A landscape with many valleys, sampled at points; each row gives a point and its height.
From any point a ball rolls to the lowest of the 2 points nearest to it. It stops when none of these is lower. Distance is the straight distance between rows; heights are no part of it.
<274>: -7	4	0	57	21	-5	-3	-1	56	11	-7	-31	-4	-18	-56	-60	21	-8	-10	-29	-7	40	25	32	-22	1	-17  height 2.92
<723>: -16	-8	24	19	25	6	8	27	19	-23	-17	-7	-52	8	28	-2	4	-1	46	-14	-36	6	1	-28	59	35	25  height 6.41
<455>: -33	-30	-29	-6	48	2	-57	1	28	54	-29	18	31	33	-16	1	38	13	-42	-6	3	20	-23	29	-33	18	-11  height 3.79
<575>: -22	-8	10	49	2	-9	4	11	-10	-9	-24	-8	28	-20	5	-47	-2	-34	3	-24	-7	20	15	0	-11	-9	-5  height 7.46
<188>: -11	27	-27	-18	1	-1	-7	-13	15	21	12	-21	-41	-24	-17	53	49	27	-11	-13	-23	-3	23	-3	1	23	3  height 2.17
<778>: 2	6	-33	-19	47	-4	-7	-15	81	14	-23	-14	-22	42	-34	-11	-7	-15	-11	5	0	-9	54	-8	-43	-36	1  height 4.38
<675>: -44	7	0	13	1	-20	-37	9	-39	15	-12	-23	23	-28	3	25	42	34	-6	-43	-31	28	-3	30	-8	45	11  height 1.12
<667>: -53	-20	11	-9	54	-19	-7	3	-17	9	-25	8	49	19	16	-30	-20	-31	5	7	16	13	23	4	-29	-32	13  height 4.00
<111>: 39	11	21	-18	-57	6	42	-20	6	-43	15	-18	14	0	-6	6	-47	37	58	-54	32	12	-35	-20	16	-18	-32  height 5.20
<406>: -15	2	6	-36	25	-8	4	13	-10	-10	-11	3	-42	27	31	27	-9	-17	18	34	-36	-14	12	-26	56	22	39  height 5.96
<158>: 5	-7	-21	59	-6	-23	15	33	46	15	-14	-10	-19	1	-22	-24	29	-20	-28	-6	7	36	-10	20	-4	13	-11  height 3.19
<730>: -11	15	-2	-6	-21	9	-17	-11	-64	24	29	-5	-4	-54	-8	57	24	40	-19	14	-25	-14	0	26	-19	19	-6  height 1.92
<466>: 9	-4	35	-33	-20	31	31	-47	-43	-37	31	-4	-17	-36	-2	-7	-34	-7	35	26	-22	-15	-10	-31	58	-21	1  height 3.72
<282>: -6	10	26	2	-19	28	2	-46	-44	-23	13	-10	37	-56	-6	-6	-5	3	28	-47	-10	-9	7	-15	3	-4	-20  height 2.42
<365>: 23	28	-3	-31	-10	-29	3	9	-9	14	31	2	39	15	0	13	0	44	12	-26	55	20	-36	37	9	3	11  height 7.88
<717>: 28	7	-9	-23	-24	43	-18	-58	1	-5	22	13	29	-34	-18	17	-4	20	25	-34	7	-40	-24	-17	-8	1	-20  height 2.94
<507>: 16	11	18	-72	-6	18	26	-42	-11	-40	16	1	-45	7	-5	3	-29	5	41	52	-28	-8	0	-34	73	-5	27  height 4.39
<769>: 28	26	14	-52	-23	-25	48	-9	9	-33	9	-27	4	37	2	11	-57	23	52	-17	37	20	0	-14	15	-35	-11  height 4.81
<664>: 0	8	-23	-28	-3	36	-21	-49	-12	18	17	6	-13	-43	-12	59	32	18	-13	3	-38	-40	-1	-16	2	13	-5  height 2.29
<14>: 30	10	29	-14	-32	24	21	-10	-24	-17	39	3	-8	-38	4	10	-2	35	35	-14	5	4	-54	3	74	21	2  height 5.71
<345>: -19	12	38	-36	-36	15	43	-46	-69	-38	14	-24	6	-41	1	9	-16	0	28	-2	-12	-2	22	-28	15	-39	-4  height 3.07
<354>: 10	-5	-26	-47	6	6	-16	-26	-17	13	9	35	42	17	23	20	-31	-16	-6	24	28	-45	-4	-18	-10	-19	8  height 3.20
<602>: -34	-25	-17	6	-6	-35	-1	10	-26	-2	-34	28	64	22	31	-15	-17	-31	-6	1	47	8	6	-16	-48	-19	6  height 4.66
<361>: 36	9	-19	-32	26	28	-16	-15	74	-12	-19	3	-32	41	-12	12	-10	-8	-2	-10	-10	-35	25	-30	-16	-15	-3  height 3.85
<418>: 15	13	28	-37	26	24	0	-20	-4	1	31	13	-13	-3	-2	7	-10	22	22	10	3	-15	-22	6	49	2	19  height 6.01
<425>: -5	-35	-3	37	45	24	-9	37	77	3	-22	13	-50	41	-18	-36	25	-38	-29	25	-23	14	4	-5	1	2	5  height 5.41
<66>: 3	-11	20	-8	40	9	5	14	38	-23	2	9	-3	47	13	-38	-37	-3	42	-11	21	2	-1	-10	10	-5	18  height 6.69
<646>: -21	8	3	21	-66	-24	25	35	-57	-37	-8	-15	-5	-19	33	11	-3	-12	8	-25	-5	4	31	-32	-29	-7	4  height 1.58
<767>: 6	7	-7	13	-72	-6	17	21	-63	-15	27	-3	-26	-42	12	36	4	0	-5	15	-16	-6	10	-24	-14	12	5  height 1.41
<514>: 55	-11	-33	8	-50	-2	-3	8	-15	17	15	34	-5	10	18	25	-10	-15	-53	59	18	-38	-26	-5	4	8	-14  height 2.86
<346>: 59	0	-39	25	-13	-1	-1	22	81	12	-12	7	-32	30	-26	-9	36	-16	-50	-5	21	4	-9	0	-5	0	-16  height 4.04
<512>: 43	-1	-2	10	33	28	-14	14	75	8	3	1	-61	17	-33	-22	27	-8	-42	12	-24	-10	10	4	18	0	-3  height 4.69
<412>: 27	17	-14	-20	-4	12	8	-44	-7	29	39	2	-1	-30	-31	6	-12	-16	-40	56	-10	-31	13	18	-5	-33	-13  height 8.07
<28>: -22	-13	-12	14	-5	-14	2	-4	-51	8	-5	9	10	-15	17	7	-13	-53	-44	53	-22	-30	54	-20	-36	-23	-1  height 5.54
<223>: -22	1	13	33	-21	-26	-32	37	-57	27	-15	-14	27	-15	15	13	24	40	-15	-2	-1	28	-40	63	-14	40	-8  height 0.36
<156>: -23	-52	15	74	24	9	9	42	29	7	-31	25	-17	13	3	-53	7	-48	-18	38	-21	26	-21	7	13	16	-5  height 6.29
<61>: -15	-38	0	48	-10	-24	15	58	-8	-10	-22	12	-14	14	35	-17	-7	-41	-6	22	-5	14	-27	-11	34	19	9  height 6.93
<639>: -15	24	23	3	25	-11	17	-26	-9	-6	1	-27	24	-25	-19	-28	-10	-11	13	-19	-2	11	44	11	-15	-36	-10  height 7.71
<117>: 20	-5	-4	34	-21	-22	-30	51	-15	40	-12	1	6	13	10	17	29	39	-26	15	23	12	-74	69	3	43	-20  height 1.29
<795>: 22	-3	8	11	3	-4	-13	31	-3	5	7	19	27	14	19	-12	-8	20	15	-28	31	10	-57	21	35	29	7  height 7.72
<43>: -9	-19	-13	33	-30	-11	-6	-5	-52	11	-13	28	52	-22	23	-7	2	-24	-41	17	21	-14	16	-5	-47	-8	-15  height 5.15
<371>: 35	20	-15	-70	-27	-41	31	4	-3	-17	20	1	-3	46	7	4	-49	-7	12	32	36	1	-1	-9	11	-26	14  height 4.29
<636>: 49	12	-30	16	-17	5	7	-19	38	25	22	3	-4	-14	-32	-13	5	-14	-40	13	19	-17	11	9	-13	-15	-23  height 8.22
<50>: -31	1	-27	20	-53	-35	8	35	-25	-28	-48	-15	20	11	24	20	1	-3	15	-49	18	16	31	-26	-81	-7	3  height 2.30
<476>: 16	-21	27	43	-3	0	13	40	2	-17	8	17	-1	9	26	-55	-30	-10	23	-12	19	15	-43	0	52	21	-2  height 7.41
<562>: -57	-1	25	-3	30	-26	-6	19	-69	11	-19	-5	39	-7	25	-5	0	-9	-12	14	-1	15	15	33	-14	-18	14  height 3.33
<662>: 29	17	22	-24	-75	7	44	-20	-36	-34	41	-28	-3	-44	-12	24	3	44	45	-27	19	18	-41	-13	29	-3	-8  height 5.48
<594>: -44	-38	-23	31	6	-21	-12	30	-28	23	-25	10	-11	17	22	26	24	-45	-49	59	-28	-5	34	-9	-39	-2	0  height 5.90
<745>: -2	4	-29	-54	1	14	-18	-24	-18	4	7	18	-5	8	19	62	4	-6	-2	12	-12	-50	7	-36	-3	6	15  height 2.67
<484>: -43	-11	-37	7	31	-34	8	5	50	16	-46	-15	5	31	-17	-12	4	-45	-9	12	9	22	42	-10	-63	-31	5  height 4.95
<517>: 23	-10	-20	39	-7	-14	-10	30	15	39	-2	7	-16	5	-8	10	31	8	-55	30	6	5	-28	43	4	13	-17  height 2.22
<385>: 35	1	-21	8	-56	18	5	1	-24	-4	31	14	-9	-27	17	34	1	5	-9	4	-1	-30	-35	-13	20	22	-9  height 2.08
<608>: 4	19	8	8	35	28	-4	-46	64	-6	0	-29	-17	-13	-44	-21	-8	20	25	-34	-20	-7	53	3	-31	-18	-21  height 1.22
<8>: 48	5	-40	-29	-51	-26	12	19	16	-14	5	17	-19	41	15	9	-26	-26	-18	34	15	-25	-11	-26	7	0	3  height 3.64
<752>: -28	-25	-27	16	21	-31	10	28	19	13	-27	6	-7	34	9	-6	0	-54	-25	43	-5	11	18	-10	-18	-9	17  height 5.52
<167>: -31	20	6	-11	31	8	-31	-25	1	14	1	-11	-1	-27	-9	25	33	42	23	-43	-27	6	7	2	17	33	11  height 1.70
<376>: 11	6	53	12	1	31	25	-2	6	-35	25	-3	-38	-24	7	-20	-5	23	55	-18	-19	9	-14	-15	75	25	5  height 6.07
<85>: -41	-36	-5	19	32	3	-49	10	-22	30	-37	26	49	18	25	10	12	2	-13	-7	-1	-1	-33	18	-15	33	0  height 4.27
<281>: 20	1	17	11	39	51	-24	-24	59	-17	21	4	-2	15	-22	-47	-5	25	15	-31	6	-19	3	6	-22	7	0  height 2.28
<436>: -1	5	14	10	23	5	-3	-32	-21	23	18	8	36	-33	-15	-27	-17	-18	-24	27	5	-14	28	20	-10	-31	-19  height 7.91
<511>: -7	-21	-3	20	49	21	-46	-6	53	21	-8	16	23	24	-27	-44	21	18	-12	-26	5	16	-17	26	-26	23	2  height 3.21
<497>: -16	4	-1	-11	23	-32	3	35	-16	24	1	-6	-33	19	20	31	9	-2	-15	49	-20	2	0	21	25	9	23  height 5.57
<751>: -10	22	16	24	38	18	-20	-22	54	9	12	-35	-25	-29	-55	-36	29	31	10	-45	-30	27	30	23	1	15	-10  height 2.07
<327>: 20	2	-1	-6	36	5	-16	34	35	19	-9	0	-61	25	0	23	32	1	-38	32	-35	-8	-12	16	45	17	9  height 5.18
<697>: 27	11	43	-58	28	34	9	-26	26	-35	32	9	-12	28	-2	-24	-41	31	51	-3	22	-8	-1	-14	27	-15	19  height 6.31
<410>: -12	-30	3	43	20	5	-1	16	46	-13	-25	12	12	29	3	-55	-15	-22	24	-18	17	13	-2	-12	-23	5	-2  height 7.10
<250>: -47	16	51	-27	18	-6	4	-14	-88	-8	3	-12	42	-24	21	1	4	18	12	-23	-5	20	14	18	16	-15	6  height 2.75
<676>: -31	8	-2	16	-21	-46	23	23	3	-21	-50	-26	46	26	14	-20	-20	-11	21	-47	37	44	17	5	-56	-36	-5  height 3.00
<593>: -30	26	19	-35	-26	1	5	-17	-88	-4	25	-9	23	-49	1	42	18	32	3	-4	-6	4	23	8	-30	-13	17  height 2.25
<716>: 47	25	-28	-38	-25	20	0	-31	52	-10	-4	-4	-11	3	-14	42	-5	23	20	-33	13	-31	-6	-22	-15	-10	-11  height 3.34

Where does a ball stop that starts at each point below?
<594>: <282>
<354>: <223>
<795>: <512>
<28>: <730>
<575>: <767>
<365>: <767>
